Points on a hilly landscape, in no order, each with its height.
From any point a ball rolls to the lowest of the 5 points nearest to it. It stops when none of these is lower. Distance is the straight distance between rows; heights are no part of it.
K400: [118  74 110 108  74 112  87  29 110  95 117 115 115 102 109  91]  height 456
K913: [ 84 101  76 139 104 106 106 150 122 116 111  73  37  94 100 114]  height 552
K981: [ 77 122  96 117 112 126  84 141  83  99 110  62  68 107 101 117]  height 616
K4: [119  83  87 117  75  92  83  57 103  90 123 120 134 107 107  90]  height 377
K119: [102 119  82 118  88  71 129 109 111  92  98 104 108 108  99 102]  height 469
K761: [108  92 124  64 165  78 129  65  79 108  83 112 123  91 113 109]  height 340
K975: [ 85 124  79 126 103 116  92 161  83 114 123  79  69 110  96 109]  height 477
K830: [130  80  92 116  76 116  65  38  97  86 124 118 114 107 105  83]  height 252
K421: [ 67 136 127  53  93 100  61 142 103 106  61 114  92  97  93  88]  height 710
K414: [111  84 111 102  70  96 100  33 120 102 113 100 116  97 115 111]  height 719
K886: [114  46  64  90  95  86 100  53 104 103 116 142 138 107 108  87]  height 129
K401: [124 115  78 115 101  68 114 113 100  83  97 120 131 106  91  71]  height 217
K253: [ 93  16  66  65 122 118  61  75 101 142 138 135 130  97  70 112]  height 734
K624: [108 131 119 100  73 112  97  80 130 100  74  84  61  76 105 127]  height 622
K312: [113  65 107  53 151  83  99  71  84 142  95 142 142  81  96  97]  height 382
K216: [102  85 106  72 125  65 142  92 100 110  69 124 120  84 105 112]  height 452
K622: [ 91  27 129  65  87 125  83  31 111 130 126 108 121  96  97 118]  height 528
K395: [ 91 108  82 128  91  99 109 115 136 103  89  67  46  93 111 126]  height 676
K898: [ 97 102  77 112  86  66 138 109 119  96  86 105 101 105 106 112]  height 645
K750: [101 137 132  73 101 114  57  99  95  85  77 112 101  91  88  76]  height 588
K588: [111  98 142  73  58 108 107  48 122 108  80 104  89  75 108 103]  height 394
K789: [111 123  82 125 102  91 129 147  99  99 103 100  92 100  86  89]  height 360
K465: [125 119  74 137 103  83  78 105  88  73 117 116 125 118  80  76]  height 271
K268: [100  94 104  73 127  72 153  85  93  93  68 119 122  88 107  95]  height 321
K653: [101 141 125 106 101 121  67  88  92  74 101  84  96 103  95  95]  height 570
K694: [ 64  66 131  77 117 154  92 153  61 105  91  60  56  95 126 102]  height 807
K709: [125 124  84 109 117 106 126 158  69  93 105 100 106  94  64  66]  height 273
K390: [109 110  82 119  91  65 129 112 108  92  97 111 116 109  92  84]  height 303
K360: [103 130  97 131  83  96 100 102 110  95 100  76  89 108 106 117]  height 869
K532: [118 123  78 124 111  92  94 146  76  87 112 107 117 118  69  79]  height 262
K745: [107  95 104  81 133  83 158  97  98  81  73 111 121  94  94  78]  height 227
K234: [112 131 112 118 103 112  53  83  91  68 110  95 109 115  95  94]  height 412
K803: [118 115 132  89  72 114  81  43 108  96  96 109 101  85  96  86]  height 628
K814: [ 99  72  90  99  78  69 116  58 116 108 112 112 129 108 114 125]  height 783
K14: [ 90 120  91 127 110 111  77 140  80  93 117  79 103 131  91 102]  height 314
K499: [ 87  97  81 103 101  71 151 125 130 103  71  98  83  93 104 113]  height 843
K507: [101 145 126  94  92 116  82  94 117  90  79  83  71  85 106 113]  height 761
K629: [120 115  96  95 114  85 152 111  98  81  86 111 112  99  91  68]  height 151
K320: [ 91 107  82 118 106 114 109 177  66 124 125  93  69  98  87  90]  height 355
K354: [106  64  87  72 112  61 117  70 102 122  97 143 145 101 111 100]  height 365
K257: [ 73 110 124 102 116 138  70 141  73  95 106  58  86 116 104 111]  height 549
K786: [ 76  95  83 131 116 122  94 158 100 122 121  70  35  94 106 113]  height 475
K316: [132  98  81 130  90 102  53  68  94  71 122 118 117 111  98  80]  height 336
K371: [ 86 137  91 127 102 112  82 129  93  91 113  75  93 115  94 112]  height 489
K22: [ 75 136 128  87 110 134  68 124  87  83  88  65  81 101 104 107]  height 239
K279: [ 53  57  90 100 115 126  92 164  48 120 131  74  55 107 114 121]  height 915
K780: [108 106  87 123  79  77 103  79 115  87 110 104 119 114 107 100]  height 587
K661: [ 92 128  93 131  92 106 104 115 121  93  99  77  67 106 106 124]  height 819
K105: [ 99 107 111 110  74  96 109  70 129  91  86  75  75  96 107 137]  height 799
K245: [116  55  79  81 108  63 107  71 101 120 102 142 148 101 108  80]  height 250
K361: [121 125  96 100 123 105 148 151  81  89  94  90  95  87  77  67]  height 237
K834: [100  55  84  95  86  72 100  59 112 120 119 125 143 108 105 109]  height 463
K462: [105 102  86  89 106  65 151 108 117  95  81 109 116  99 103  96]  height 378
K353: [ 73 118 114 104 120 138  77 134  95 101  88  65  42  97 111 121]  height 668
K125: [103  39 100  83  85 110  88  37 106 119 132 120 136 102 103 107]  height 518
K191: [106  72 143  73  63 112 101  29 122 112  99 110 107  82 103 112]  height 203
K519: [ 55  78 131  53 100 132  87 165  90 107  60  74  85  97 119  82]  height 837
K454: [ 93 146 138  74  95 119  60  92 101  93  77 104  86  92  93  93]  height 707

Where does a ball stop that starts at each point below?
K119 -> K629
K789 -> K629
K465 -> K629
K898 -> K629
K312 -> K886

Call two points neighbours if one is among the 5 nearest of the other. Go from one point of each pair to the other, from neighbour to neighbour, staying as low as possible. Name the highest point that can't be avoided.
K22 / K191 -> K257
K191 / K886 -> K400
K830 / K886 -> K354
K830 / K629 -> K316
